A landscape with many valleys, sampled at points; each row gives a point and its height.
A ball rolls from a point to the lowest of its 2 nearest points, and stops where none of them is lower. Distance is the straight distance between rows; heights are no part of it.
J934 h=333: [132 122 124 128 110 138 113 114 132 116  99 127 116 128 118  85 124 124
 105  96 101 104 112 173 138 147 114 135 150 152 107 156 102 109 114 130
 124 138 112 122 126]
J390 h=417: [ 92 100 118  90 105 131 135 144 120 149 129 201 118 135 143 154 110 138
 163 173 178  97 108 114 116 110 115 136 162 107 145  93 143 124 111 137
 149 102 104 117 145]
J182 h=428: [210 135 120 160 178 105 120 129 141 125 116  90 124 102 123  95 114 131
  88 118 119 142 138 120 131 132 167 165 102 100 161 165  67 141 182 138
  70 156 128 114 121]
J87 h=420: [194 115 160 111 155 135 168 160 154 136 140 138 141 101 136 165 125  69
 138  91 141 175 114 122 103 121 172 183  98 113 185 143 139  91 175 123
 120 146 171 160  95]
J510 h=408: [155 140 105  89 103 179  99 119 120 144 112 129 129 162 143 105 112 141
 181 107 112 122 124 182 106 167  76 139 131 117 155 128  96 119 123 131
 101 122  82 122 172]
J511 h=365: [135 132 108 131 170 121 118 161 168  83 173 115  90  94 145 114 125  86
 121  95 112 148 147 158 121 151 156 138 133 155 169 129 130 101 143 121
 141 108 130 166 107]
J416 h=269: [141 111 111 144 139  84  99 165 119 121 119 124 107 173 161 140 132 172
 119 157 169 105 125  98 118  68 159 133 147 125 149  96  93 168 137 128
 127  79 123 112 125]
J204 h=265: [138 119 161  88 123 149 112 117 144 149 133  97 135 111 104 140 144  62
 108 118 113 128 130 159 102 155 110 139 102 136 137 167 156 122 137 122
  97 143 132 143  89]
J889 h=259: [105 121 135 142 104 111 101 116 123 111 117 107 125 101  92 144 140 109
 123 133 144 122 120 133 121 108 108  92 126 106 128 144 112 160  99 128
 127 124 111 138  92]
J638 h=395: [159 148 165 107 156 200 161 127  92 160 114 128 149 122 116 178 161  96
 136 131 130 172 155 104 153 148 121 145  88 112 105 160 145 102 131 132
 128 168 194 132 148]
J248 h=120: [110 165 116 132 147 116 147 151 120  92 159 184 119 142 121  94 167 155
 133 129 104 149 149 105 140 140 207 149 131 134 129 150 111 149 147 116
 168 132 153 164 138]
J632 h=532: [178 169 181 118 146 169 124 144 116 170 118 140 169 140 104 193 107  94
 104 160 159 137 123 106 110  93 146 134 127 122 122 131 168 134 139 129
 104 105 172 106 131]
J653 h=516: [120 100 154 117 102 126 123 120 160 170  87 133 157 127 144 137  78 146
 153 142 173  82 130 160 138 107  23 112 101 129 127 110 147 136 101 127
  48 188 115  81 172]
J259 h=131: [103  91 128 144  93 103 118 111 130 113 129 141 120 142 150 100  67 159
 181 121 154  78 137 107 136 158  68 134 135 144 156 110 102 147 110 116
 102 143  81  94 140]
J95 h=457: [133 127  69  94 100 146 109 138 107 119 138 164 103 159 169 129 145 141
 180 115 119 145 114 156  85 126 114 130 162 146 143 101 111  95 139 142
 159  95  95 154 176]
J89 h=400: [173 151 124 166 160 118 104 134 123 127 113  92 141 119 117 107  92 157
  73 128 143 128 116 117 144 125 144 136 133  68 122 164  56 164 148 154
  76 133 145  99 116]
J982 h=456: [104 139 121 138 124 124 148 121 101 138 114 180 150 125 152 137 125 151
 138 146  88 124 116 106 145 110 111 118 136 138  84 108 134 121 114  96
 156 150 119 129 129]
J730 h=157: [103 150 114 149 173  96 133 143 102 103 158 143 124 135 133  89 144 177
 111 155 113 140 132 103 148 120 194 148 138  85 117 144  57 178 120 126
 152 150 156 141 108]
J288 h=305: [126 126 115 141 111 133 112 134 117 110 123 119 113 120 134 137 132 152
 160 131 140 129 124 141 112 129 114 130 137  94 152 138  62 161 103 111
 133 123  98 138  94]
J22 h=468: [133 143 122 147 135 151 116 126 131 184  94 138 136 130 119 150 105 148
 100 135 157 102 105 149 148 103  87  94 158 113  80 136 111 135 132 176
 110  70 122 100 144]
J212 h=459: [142 100 111  63  94 166 116 124 127 159  92 156 106 161  97 147 130  92
 175  91 147 116 101 180  90 119  87 127 148  99 127 129 124  91 121 142
 147  93 114 132 131]
J528 h=452: [ 94 131 129 129  97 108 156 124 102  95 138 161 118 138 106  82 139 149
  81 131 126 107 101 101 155 140 171 118 147 110 105 130 136 134 105 132
 170 122 148 147 112]
J639 h=461: [136 163 112 144 134 123 137 142 143 118 120 134 142 125 175  84 155 160
 149 120  70 155 174 144 117 115 146 123  98 181 151 128 106 150 167 104
 136 142 117 166 146]
J778 h=76: [ 88 138  84 122 114 118 138 149 104  95 154 208 121 136 151 123 183 174
 171 131 115 161 134 124 102 112 179 151 149 146 108 119 112 140 127 113
 199 125 131 158 162]
J608 h=244: [111  93 148 171 140  88 161 123 160 127 140 163 113 116 119 152 104 145
 146 136 159  93 130  56 137 118 105 131 130 142 133 125 133 125 125  99
 113 170 132 109 118]
J120 h=481: [153 153 118 129 133 135 131 128 136 102 120 114 115 120 129  87 173 118
 126  99  68 157 159 157 127 138 170 139 109 153 131 156 106 130 145 105
 141 146 131 165 121]
J317 h=437: [132 131 148 137 103 137 152 125 122 131 106 194 134 124 107 127 123 128
 109 115 124 116  95 122 163 130 109 117 104 124  81 119 176 105 107 105
 136 142 154 124 105]
J968 h=152: [ 56 153 111 141  77 111 130  78  84  81 180 162 119 143 135 108 126 186
 123 174  98 109 121 111  95 129 149 115 182 146  73  91 114 147 104 137
 186 135  94 108 117]
J108 h=264: [ 67 102 120 149  83  79 115  83 135 103 137 138 150  94 141 145 127 140
 163 133 101 118 154 100 128 108  96  85 114 186 123  98 187 132 136 106
 167 152  69 136 120]
J771 h=536: [ 99  97 132 117  84 131 132  90 128 164  95 138 154 127 165 115  90 175
 156 133 120  91 134 158 131 134  32 106 103 157 115 100 139 125 104 113
  95 169  72  93 157]
J796 h=458: [128 146 121 100 120 171 116 141  96 154 100 134 131 156 113 135 162 118
 141 134 115 147 112 114 130 109 119 121 120 113 114 136 126 121 130 138
 137  99 135 137 139]
J491 h=440: [147 157 150 157 177 116 135 131  89 118 164 117 129 107 108 134 144 120
  81 149 142 163 125  95 151 153 189 150 110  81 103 168  96 169 137 142
 103 154 186 133 100]
J428 h=537: [182 141 175 118 110 159 143 112 114 162 111  96 163 103  95 187 143  64
 103  86 160 186 106 132  98 101 132 141  96 107 115 178 127 118 152 150
  91 140 198 134 134]
J418 h=434: [154 132 124 143 139 121  99 161 170 136  91 102 148 109 176  84 156 150
 126 107 103 155 150 165 135 101 114 132  80 179 157 117 117 153 146 114
  87 140 117 128 151]
J110 h=321: [120 140 157 172 116 143 144 122 158 126  85  94 138  97 102  78 163 115
 102 103  98 170 143 137 169 167 144 129  91 180 114 133 195 119 109 123
 125 152 138 118 133]
J254 h=463: [147 117 131 114 115 156 130 146 108 132  90 147 138 143 161 162  73 152
 206 142 190 116 136 162 143  90  70 125 128  76 148 109  94 128 101 129
  83 174 124 106 200]
J539 h=378: [120  98 158 162 144  54 152 129 149 101 128  73 123 119 111 122 113  93
 105 116 122 117 139  88 142 105 176 131 104 136 144 143 144 144 137  93
 110 154 138 135  80]
J945 h=307: [149 125 129 146 150  79 107 166 157 123 137  99 119 158 153 141 123 121
 134 139 135 117 140  94 104  73 146 116 124 155 177  99 140 142 163 106
 108  99 124 138 117]
J227 h=311: [100 137 136 120 159 121 126 133 132 137 181  93 141 128 109 188 139 103
 156 176 115 135 151  89  97 149 125 121 121 108 161 148 162 142 155 111
 113 141 119 167  95]
J131 h=517: [154 134 128 104  77 179 111 138 120 169  64 145 136 142 132 157 112 134
 147  96 169 121 115 198 152  94  58 122 110 112  98 141 114 117 117 157
  94  98 136  96 166]
J354 h=214: [ 99 111 151 137 133 130 143 132 115 139 131 143 151 116  87 204  90 102
 131 165 184 116 133 107  97 113  96 118  94 101 118 138 187 138 118 109
  87 160 147 121 113]
J915 h=301: [ 92 108 164 166 106  86 141  83 157 102 137 130 135  75 119 113 130 120
 132 102  93 132 132 119 160 129 125 101 105 190 126 114 151 121 113  95
 165 161  97 127  98]
J875 h=454: [188 129 112 138 184 106 144 123 159 116 151  65  98  91 126  93 145  94
  99 105  97 162 140 137 132 168 178 148 100 114 175 153  96 106 186 144
  88 153 123 158 129]
J295 h=567: [143 112 157  80 116 189 121 112 184 180  73  84 159 133 114 113 194  76
 106  55 119 182 146 165 126 159 102 149  80 148 117 154 198  91 133 133
 115 158 181  98 131]
J929 h=502: [173 130 133 111 142 156 110 123 157 133  94  73 123 107 118  78 191 110
  97  68  80 165 148 178 139 148 142 160  81 155 125 162 125 111 133 124
 107 149 146 121 131]
J300 h=592: [178 151 146 106 153 141 136 107 133 144 142  35 136 121 108 129 190  49
 108 107  89 192 152 144 136 188 179 125 115 113 133 162 154 113 147 138
 127 137 162 164 117]
J509 h=217: [ 73 168 145 138 132 133 117 123 110 137 163 138 158 152 121 151 138 134
 138 177 120 151 152 103 156 159 162  87 164 160 107 103 194 145 125 131
 182 101 118 145 131]
J868 h=499: [147  98 117 121 155 121 126 144 126 166 127 143 118 152 127 208 121 174
 148 153 198 100 108 105 103  64 105 134 149  82 132 106  87 144 110 120
 110 104 125  92 152]
J849 h=121: [ 48 131  86 119  97 112 132 113  84  74 187 171 123 140 145 110 147 206
 145 156 107 139 119 108  91 131 175 153 163 118 107 107  90 154 111 121
 197 139 104 127 133]
J238 h=542: [198 136 109  95 115 189 103 161 119 144  79 149 121 140 134 154 131 126
 164  60 174 157 114 182 130  88  91 149 110  78 122 138  79 107 130 148
 123  85 166  97 152]
J167 h=255: [109 142 131 133 102 146 119 106 158 130 129 131 133 107 147  98 136 125
 103 113  95 151 163 152 134 159 136  90 134 205 129 112 170 103 140 123
 154 117  89 124 147]
J499 h=583: [197 149 150 100 154 157 121 131 166 156 116   4 167 125 119 110 195  62
  98  85  90 204 155 165 123 178 170 157  95 133 135 150 188 114 138 139
 109 130 197 127 131]
J352 h=377: [128 130 134 150 120 147 143 125 141 144  95 156 148 116 147 106 130 174
 122 106 127 126 134 145 158 130  76 116  88 166 117 136 129 122 124 123
  94 184 132 126 183]
J928 h=553: [ 79 107 112 111  56 115 132  96 102 127 106 177 147 131 183 134  90 161
 190 163 126 108 148 125 120 108  62 108 120 158 126  87 152 117 128 123
 139 167  73 116 160]
J294 h=206: [159 120 171 129 119 127 130 140 129 130 112 128 146 105 123 116 121  97
 100 101 135 124 115 130 133 135 124 160  89 142 140 174 118 132 146 125
  77 172 161 131 112]
J532 h=441: [118 133 115 101 109 147 134 134 101 118 114 143 114 149 102 109 164 111
 108 109 125 140 117 115 136 144 173 126 136  94 106 149 129 123 119 130
 169 104 157 141 104]
J829 h=182: [107  92 111 140 125  74 134 139 145  93 157 142  95 139 155 104  75 168
 154 108 143  78 151  93 130 142 135 157 138 136 166 121  82 144 138  93
 113 135 105 107 117]
J879 h=549: [146 139 144  84 117 151 106 162 107 163 120 155 145 148 137 186 101  95
 138 173 169 113 112 132  84  69 107 133 126  97 139 104 152 140 131 131
 100  89 141 113 122]
J518 h=343: [122 125 120 111 158 122 148 132 125 139 173 102 148 133 137 192 172 133
 163 154 101 150 123  91  89 114 141 115 135 111 161 110 136 128 136 110
 170 115 118 190 101]
J343 h=280: [ 84 138 134 128 164 137 126 109 140 158 166 107 130 138 116 145 116 123
 136 178  97 103 166 104 108 166 110 118 137 158 133 138 163 131 144 113
 105 139  97 135 126]
J676 h=189: [ 84 111 124 160 112 100 156 124 116 127 157 190 119 165 139 131 116 220
 155 192 173  89  97  68 137 115  80 140 158  84  96  81 129 150  88 135
 148 158 148  98 127]
J140 h=483: [120 144 106 132 172 141 104 139 122 189 129 146 126 159 134 184 117 166
 143 172 175 115 110 120 134  83  90 107 166 101 104 112  95 141 130 167
 110  84 116 100 176]
J394 h=304: [ 99 108 130 113  81 124 106 106 141 124 101 157 105 124  95 102 124  84
 128 109 129 107 114 181 127 134 112 104 146 159 101 122 165 110 110 143
 156 106  99 127 111]
J290 h=241: [105 129 121 140 114 142 122 145  81 140 111 148 124 157 108 117  99 172
 110 167 171 104  84 115 138 132 115 140 148  62  95 119 106 167  94 158
 120  94 141  92 104]
J992 h=376: [172 137 125 158 169 126 130 104 119 138 122 134 136 114  95 101 100 167
  61 129 132  88  94 106 168 149 124 142 148  96  86 158  94 118 136 166
 107 136 140 101 123]
J651 h=161: [ 91 150 122 175 125 123 144 122  85 122 148 175 136 157 144  88 124 210
 123 177 122 110  93  86 154 129 103 139 174 114  72  94 103 146 103 156
 167 144 151 117 120]
J707 h=159: [ 79  88 129 118 123  88 111 138 129 130 145 153 132 132 109 192  98 116
 153 171 186  80 136  91  88  91 101 115 127 113 136 112 182 155 123 111
 119 116 110 121  99]
J643 h=433: [104  96 113 140 102  71  74 126 135 139  98 119 120 128 148 134 107 105
 146 138 173  99 108 173 132  95  84  85 154 141 107 109 121 161 113 148
 109  87  88 119 123]
J764 h=575: [178 135 182  92 136 182 116 116 168 180 104  39 176 120 104 128 169  60
  96  70 120 186 161 163 145 192 140 138 109 151 119 151 202 107 126 134
 132 112 188  93 115]
J388 h=411: [128 108 121 112 170 113 143 164 145 145 150 135 136 115 135 149 100  94
 104 116 147 142 106 104 115 133 165 119 133 110 164 130 150 110 153 119
 124  99 136 151 112]
J808 h=215: [105 112 129 162 140  92 172 115 133 125 166 173 111 130 127 120 105 189
 148 163 153  94 113  40 142 144  98 151 144  84 115 118 101 141 107 118
 118 186 146 100 110]
J819 h=421: [123 116 155 112 121 102 170 103 125 144 126 158 131 122  77 130 133  88
 104 107 116 118  81 107 145 148 149 126 111 110  98 152 173 100 125 114
 129 152 147 143 101]
J848 h=238: [ 70 149 115 125 124 116 108 161 107 126 140 159 128 170 156 122 126 143
 116 182 133 137 134 104 139 127 167 118 172 132 116 106 155 146 139 146
 165  95 118 146 123]
J235 h=198: [ 61 138 140 150 124  85 113  90 110 140 153 131 152 147 127 143 125 128
 134 199 129 111 153 104 147 137 122  69 162 182  83  89 206 163 117 145
 172  97  97 131 131]
J48 h=443: [178 126 148 116 152 144 157 153 168 118 136 106 122 118 120 131 139  56
 141  77 107 180 136 128 126 161 191 168 123 130 177 128 174  77 163 117
 167 105 161 158  87]
J157 h=242: [ 99  88  97 149 130  59 125 130 123 100 142 132  92 159 156 120 133 177
 107 153 149  93 145  89 136  91 173 108 157 150 131  89 111 151 116 114
 161  92 105 107 125]
J745 h=357: [160 119 135 154 148 120 166 104 127 128 124 168 116 100 108  92  99 146
  92 109 126  99  91  95 164 173 130 164 127 127 117 150 116  85 144 141
 115 165 131 110 127]
J113 h=403: [113 105 152 158 140  82 169 100 126 136 128 104 122 114  88 131 108 103
  97 137 114  99 104  91 146 150 134 124 108 112 104 148 159 128 124 107
  93 165 132 132  82]
J263 h=419: [153 147 159 137 171 157 144 133  78 145 144 112 147 122 126 157 151 120
 106 150 136 160 141  93 140 153 140 162  87 115 112 176 106 153 154 146
  88 171 179 143 128]
J816 h=324: [116 126 142 182 130 106 182  86 137  84 140 140 118  79 122  88 129 137
  94  97  92 137 128 123 162 149 176 121 139 168 100 119 124 103 106 114
 188 158 132 135 107]
J976 h=211: [ 73 102 119 137  86  86 110 123 128  98 141 160 132 112 110 152 124 139
 137 154 159  88 124 112 123 118 106 103 143 109 121 127 151 158 108 122
 154 135 103 149  85]
J634 h=489: [130 114 107 133 130 122 137 137 114 153 116 165 131 150 148 158 134 209
 160 152 145 101  86 107 127  85 119 157 169  89 104 114  66 146  98 119
 149 126 119 101 154]
J88 h=494: [151  79 120 110 139 115 131 152 118 133 131 102 121 138 130 180 101 115
 149 120 165 113 101 134  72  99 103 150 104  95 175 125 103 125 131 104
  88 125 120 139  95]
J505 h=373: [140 155 155 118 118 196 136 139 125 147  91 143 151 129 127 131 182 117
 144 111 119 175 169 129 159 140 110 124  83 159 109 147 172 115 128 120
 148 147 170 133 157]
J576 h=608: [136 138 150 111 164 120 130 113 132 125 161  70 129 110  69 158 151  46
 100 132 121 137 126 138 126 149 184 107 160 102 114 158 156 129 101 131
 152 113 147 153  97]
J195 h=302: [144 174 172 137 137 161 121 121 141 152 104  66 173 124  99  91 175 110
  88 131  86 158 144 127 176 182 153 133 106 155  93 146 197 142 108 129
 115 136 167  99 143]
J894 h=429: [ 78 138  95 129 126  81 117 115 121  82 158  95 106 134 166  86 108 132
 103 140  62 101 171 130 133 118 164 104 134 163 125 108 133 133 127  93
 138 128  88 132 131]
J557 h=390: [164 144 119 134 175 128 117 166 157  85 158  87 104 108 127 127 154  94
  89 126 134 153 136 147 114 113 193 131 155 101 169 127 100 133 127 143
 155  96 159 161 101]
J96 h=430: [107 101 143 137 150 109 130 139 162 158 132 108 145 110 110 146  83  83
  86 121 158 133 124 132 113 131 126  85 119 133 147 131 171 129 145 123
  99 109 122 127 103]
J633 h=600: [146 149 147 133 170 105 157 120 134 111 169  44 132 114  89 134 151  58
 115 132 110 172 146 115 156 176 224 117 147 108 150 151 151 123 132 136
 153 129 147 172 129]
J207 h=340: [120 107 119 162 139 103 175 109 142 104 141 180 111  84 129  87 104 159
 109  98 114 122 102  94 140 157 163 156 154 139 123 130  94  95 130 122
 162 150 120 118 124]
J723 h=432: [207 134  95 123 176 138 120 170 129 102 166  92 105 135 148 128 134 127
 152 131 105 139  97 145  74 136 124 176 127  75 183 114  72 121 144 145
 105 110 153 158  99]
J890 h=435: [145 108 113 118 102 147 123 133 130 123 105 158 133 140 167 131  85 149
 216  95 167 134 129 179 133 138  72 131 126 121 175 112  87 123 110 117
 108 149  81 127 200]
J337 h=491: [152 128 156 102  95 164 110 134 115 162  78 131 147 130 142 170  76 131
 164 142 191 101 124 191 137  77  45 118 102 103 121 114 124 134  99 143
  56 142 135  75 191]
J640 h=510: [173 166 134 115 146 168 112 136  86 151 138  67 150 141 107 172 153  98
  87 111 141 175 114 127  96 105 141 137 100  85 117 176  96 139 162 167
  88  98 196 141 125]
J559 h=257: [107 108 153 108 113 162 162 124 111 146 110 187 125 123  84 171  86 113
 137 161 193  89 123 144 129 109  70 103  99  96  97 120 184  99  98 141
 101 155 152 117 148]
J907 h=125: [140 146 110 180  93 125 154 122  91 109 105 190 137 134 154  70 117 210
 148 122 128 121  93 126 161 127  86 132 148 123  80 106  77 144 102 152
 153 146 148 123 148]
J965 h=410: [121 136 111 129 159 114 109 125 145 106 153  86 112 122 140 104 125 117
  88 141 120 119 146 135 128 116 158  90 161 115 157 128  78 141 120 139
 142 110 113 147 116]
J822 h=359: [ 74 130 104 144  87 116 164 100 127  81 168 181  97  94 131  99  94 149
 138 108  93 123 123 110 100 157 153 144 157 160 111 115 123 100 134 108
 161 143  86 112 140]
J865 h=275: [133 160 163 174 135 140 119 140 126 149  87  93 164 117 114 105 131 121
  74 148 113 134 115 121 171 131 109 113 107 145  75 131 182 151 103 145
  92 127 170  99 123]
J275 h=195: [107 147 130 158 153  99 101 152  95 120 143 138 140 154 137 116 126 180
 127 152 143 120 113  91 148 102 126 130 135 100 108 135  61 191 118 143
 114 146 157 118 123]
J905 h=309: [ 86  95 126 136 105  86 106 127 150 114 123 140 138 104 147 168 133 123
 185 135 137 120 161 117 136  86  84 111  79 187 155 101 193 125 149  97
 127 162  86 145 141]
J705 h=487: [133 148 121 111 141 158 102 105 146 133 103  55 121 116  88  63 137  93
  45 120 109 136 135 172 151 153 143  98 124  99 108 168 120 126 121 170
  96 119 136 105 141]
J441 h=226: [ 82  97 131 172 120  80 118  99 135 141 118 129 140 130 146 162 125 145
 143 160 144 106 159  92 145 103  76  68 133 181  90  95 180 146 116 118
 146 136  99 116 119]
J126 h=243: [134 132 145 125 129 165 125 128 139 153 116 131 120 130 134 153 119 136
 141 154 114 106 153 131 114 127  93 137 113 167 153 125 137 114 135  99
 104 145  91 122 131]
J861 h=405: [150 134 117 145 129 120  96 147 144 144  88 123 149 134 159  91 111 169
 115 117 129 113 130 135 146 117  98 121 104 155 142 130 105 146 143 126
  69 137 112 103 171]
J401 h=505: [183 153 123 131 160 154 122 152 119 137 106 114 138 127 102 141 176 131
 102  94 137 153 103 118 145  83 172 145 138 100 112 155  89 128 144 168
 157  72 173 127 143]
J63 h=462: [183 117 104 119 185 134 107 160 133 130 148  80 114 142 136 147  97 103
 125 129 126 109  99 145  68 120 101 156 134 109 177 116 108 108 150 139
  79  96 133 137 110]
J704 h=475: [127 139  89  80 143 156 107 148  98 144 158 145 129 182 155 142 140 167
 156 149 124 118 103 132  93 120 119 142 175 118 152 113  83 118 146 161
 154  94 116 156 162]
J273 h=554: [172 132 158 103 114 181 127 120 141 163  91 105 139 127 102 152 169  55
 118  66 146 196 136 143 114 144 120 132  85 109 115 173 148 101 156 129
 120 141 195 121 111]
J935 h=140: [170 121 155 102 131 164 155 136  99 140 117 162 133 118 127 140 109 132
 136 123 155 118 117 105 136 124 113 163  84 105 153 150  91 118 135 123
  89 169 151 113 141]
J826 h=176: [ 84 146 135 157  96 100 132  80 102 109 157 160 134 143 133 116 133 152
 118 171 103  96 123 101 133 121 134  99 181 188  65  85 160 137 108 138
 187 115 106 120 131]
J857 h=345: [156 125 150 165 161  73 145 156 179 112 142  81 131 121 122 147 134  93
 141 105 121 157 142 108 119  93 174 128  93 159 186 122 153 136 163  85
 111 132 136 158 109]
J58 h=71: [151 119 122 163  99 125 140 121 102 113  95 168 139 157 156  85  73 189
 178 118 139  86 104 130 159 153  76 157 143 127 121 108  87 139 101 136
 108 152 102  97 179]
J683 h=472: [167 138  95  93 162 146 113 116 148 106 132  50  96 115 119  73 143  76
  71  95  87 156 151 175 137 157 167 115 119  92 146 158 104  93 143 155
 120 137 135 150 128]
J607 h=336: [141 152 110 103 146 152  78 153 156  98 165  90 110 123 143 128 163  76
 119 122 106 146 151 182 105 147 116 101 133 149 149 114 153 119 124 136
 140  85 136 172 104]
J854 h=626: [ 64 171 128 148  91 121 150  89 133  64 176 103 133 104 131  82 122 122
 109 127  66 151 185 122 144 166 192  96 148 187 118 120 170 125 128 120
 184 142 110 142 146]
J541 h=341: [147 123  99 108 138 149 113 122 114 130 135  85 120 118 138 121 123 122
 136 105 121 137 114 162 108 163 104 128 138  81 160 152  49 134 123 138
 109 117 110 147 110]
J645 h=476: [147 100 121  93 114 158 145 122 127 174  83 166 114 142  80 148 107 119
 124 102 159 108  79 159 103 123 122 137 135  68 122 143 110 100 120 137
 117 103 118 112 122]
J551 h=366: [121 123 131 119 115 116  79 119 167 119 116  70 114 120 125  86 128 107
 105 125 100  95 136 186 122 127 111 120 132 167 141 133 130 141 112 124
  85 129  89 119 126]
J504 h=401: [ 64 100 106 116 101  88 118 139 115 126 160 182  98 159 157 136  97 171
 172 187 182  87 132  81 111 132 117 141 164 113 140  85 126 158 119 137
 142 100  86  97 136]
J583 h=439: [106 149  82 125 114 100 107 105 113  68 145 131  93 131 168  61 111 140
  88 128  91 125 157 159 142 112 180  95 152 173 118  94 108 121 123 136
 158 111  87 118 167]
J513 h=473: [124 131 106 147 162 121 131 149 115 141 117 167 132 148 160 149 137 169
 166 163 111 128 125  94 121  85 137 153 161 132 120 106  99 131 129 109
 153 134 117 125 152]
J932 h=382: [ 60 120  89 139  76  98 137 120 125  94 159 186  85 137 155 114  94 173
 174 153 134 104 137 100 101 136 143 154 167 140 133  90 133 128 138 114
 150 107  67 106 149]
J134 h=348: [135 135 156 142 111 152 149 140 150 135  78 148 157  98 134  91 169 145
 127  98 110 164 152 143 163 135 108 142  48 180 121 140 173 129 125 109
 104 179 161 127 154]
J206 h=407: [ 76 114 124 160 103  54 138 132 141  84 131  98 121 134 137  89 103 138
 124 134  98  94 158  92 152 113 146 117 111 146 131 130 151 154 138  92
 122 156 121 140 100]
J944 h=404: [194 137  82  97 164 158 127 137 142 117 165 112 101 146 138 135 168 139
 141 109  86 139  98 155  81 145 131 149 160  90 159 123  72  87 145 151
 157  96 140 175 113]
J360 h=281: [114 112 133  99  91 167 113 110 165 160  81 133 123 138 123 118 144  92
 118  90 123 145 141 190 125 146 100 105 127 186 116 130 186  87 139 143
 148 109 108 128 127]
J621 h=367: [101  93 113 111 146 120 163 115 120 136 162 120 115 131 117 157 153 150
 132 147 123 119 113  91  93 137 160 141 158 104 160 134  97 116 132 114
 157 126 103 160 114]
J256 h=277: [129 133 149 148 103 137 131 117  94 138 104 121 130 117  85 145 118 124
 111 147 148 113  82 108 121 107 105 128 127  69  96 141 104 159  98 147
 104 112 145  98  85]
J860 h=236: [124 157 136 120 138 147 123 121 144 132 159 135 144 127 133 140 150 117
 116 124 117 152 156 124 141 158 159  85 146 166 140 123 162 116 134 122
 167  93 113 151 138]
J52 h=384: [145 118  90  95 161 149 156 110 134 129 181 123  94 126 127 158 173 138
 121 126 101 150 109 129  78 162 180 146 157  91 157 130  99  87 141 117
 174 104 117 169 112]
J303 h=196: [136 130 139 129 122 150 158 129 110 120 131 164 108 127 128 136 129 151
 161 136 115 108 146 103 125 139 117 169  96 142 155 145 102 115 138  96
 110 167 117 137 136]
J271 h=216: [109  91 105 144 143  57 134 145 160  79 168 122  82 147 170 105 112 174
 137 133 132  93 181  73 119 101 175 143 164 141 160 108  80 157 138  94
 158 118 123 105 101]
J950 h=484: [180 148 129 126 150 156 116 157 107 143 109  98 135 144 109 149 154 119
 123 116 135 149 102 120 112  88 133 135 104 117 151 143 100 124 152 141
  98  97 150 137 151]
J309 h=287: [110 128 126  91 103 189 148 123  90 156  94 196 116 157  99 124  91 134
 153 159 151  91 125 147 135 145  65 124 120  97  91 117 153  98 101 150
 116 131 131  98 165]
J574 h=374: [171 121 117  92 119 176 114 106 130 152  99  89 121 119 123 100 147 113
 144  72 106 157 113 176 113 172  87 142  97 100 150 158  76 106 132 139
  93 134 108 119 137]
J983 h=621: [102 172 154 127 114 117 136  90 152  90 165  68 149 107 107 104 129  86
 122 133  61 139 186 146 160 186 197 109 162 169 121 131 196 122 101 101
 182 135 112 139 128]
J138 h=361: [102  90 132 118  93 107 103 146 139 110 110 134 125 116 130 143 106 104
 171 106 142 129 122 153 121 100  88 134  70 149 168 119 167 125 136 104
 103 141  96 143 104]
J901 h=393: [138 106 136 126 169 115 175 150 135 131 145 143 138 104 136 134 133 107
 122  98 127 152 124  98 146 142 172 150 114 140 157 153 124 104 158 114
 144 143 152 163 123]
J12 h=425: [108 147 102 124 108 120 103 112 111 108 127 129 117 121 157  86 128 148
  93 130 116 124 132 147 153 111 145  82 162 121 109 118  73 150 101 144
 163  99 112 125 125]
J450 h=632: [ 72 147 107 148  81 116 153 116 135  36 163 124 103  95 158  91 117 129
 128 115  80 153 193 147 114 127 196 123 142 182 138 113 139 126 145 115
 196 126 106 158 120]
J489 h=615: [112 149 141 108 146 108 139 103 149 104 177  76 123 121  91 139 127  77
 115 158  87 107 161 132 129 149 202 106 165 129 144 122 178 127 110  99
 174 100  99 153  93]
J148 h=406: [114  81 141 136  95 106  90 132 139 133  92 140 114 123 126 146  78 105
 147 122 189 103 117 174 122 111  69 118 103 147 139 108 142 146 110 130
  88 117  90  95 105]
J267 h=239: [121 160 154 191 135 131 131 148  98 135 112 140 147 144 123 116 132 162
 117 163 138 127 114  85 164 105  93 125 107 133  85 123 134 161 113 150
 103 145 174 113 132]
J201 h=453: [115 107 110 130 105  97 109 126 113 142 105 150 123 137 130 129 109 145
 116 120 169  82  80 165 152 102  93 101 171 119  73 121 103 147  98 162
 127  78 118 115 138]
J18 h=562: [226 154  93 102 141 196  88 172 145 138  93 138 112 150 152 141 151 126
 152  83 136 157 133 188 111 105  92 151 108 108 144 120 111  90 162 151
 122  83 160 123 152]
J636 h=306: [126 116 146  79 129 141  86 149 154 125 150  96 136 106 143 133 134  63
 124 117 112 125 134 164 103 134  91 115 103 170 164 123 171 122 133 124
 113 101 123 150  99]
J769 h=436: [113  92 103  91 108 142 129 130 114 132 114 189 102 135 139 143 110 117
 180 116 144 116  99 149 110 114 103 138 139 143 130 100 133  81 118 120
 148 115  82 123 162]
J36 h=519: [174 158 165 116 159 162 134 124 113 163 133 142 151 132  79 163 146 116
  82 131 150 127  97  88 142 126 168 148 150  96 106 159 122 121 138 161
 134 100 175 105 134]

For each start below, name the point where the ball stops.
J944 => J935
J182 => J778
J932 => J778
J254 => J707
J22 => J778
J934 => J778
J583 => J935

Write out the way that a ball takes from each point below.
J683 => J875 J182 J89 J992 J745 J207 J816 J915 J108 J441 J235 J826 J968 J849 J778
J95 => J769 J390 J504 J932 J822 J207 J816 J915 J108 J441 J235 J826 J968 J849 J778
J63 => J723 J944 J52 J621 J518 J227 J343 J126 J303 J935
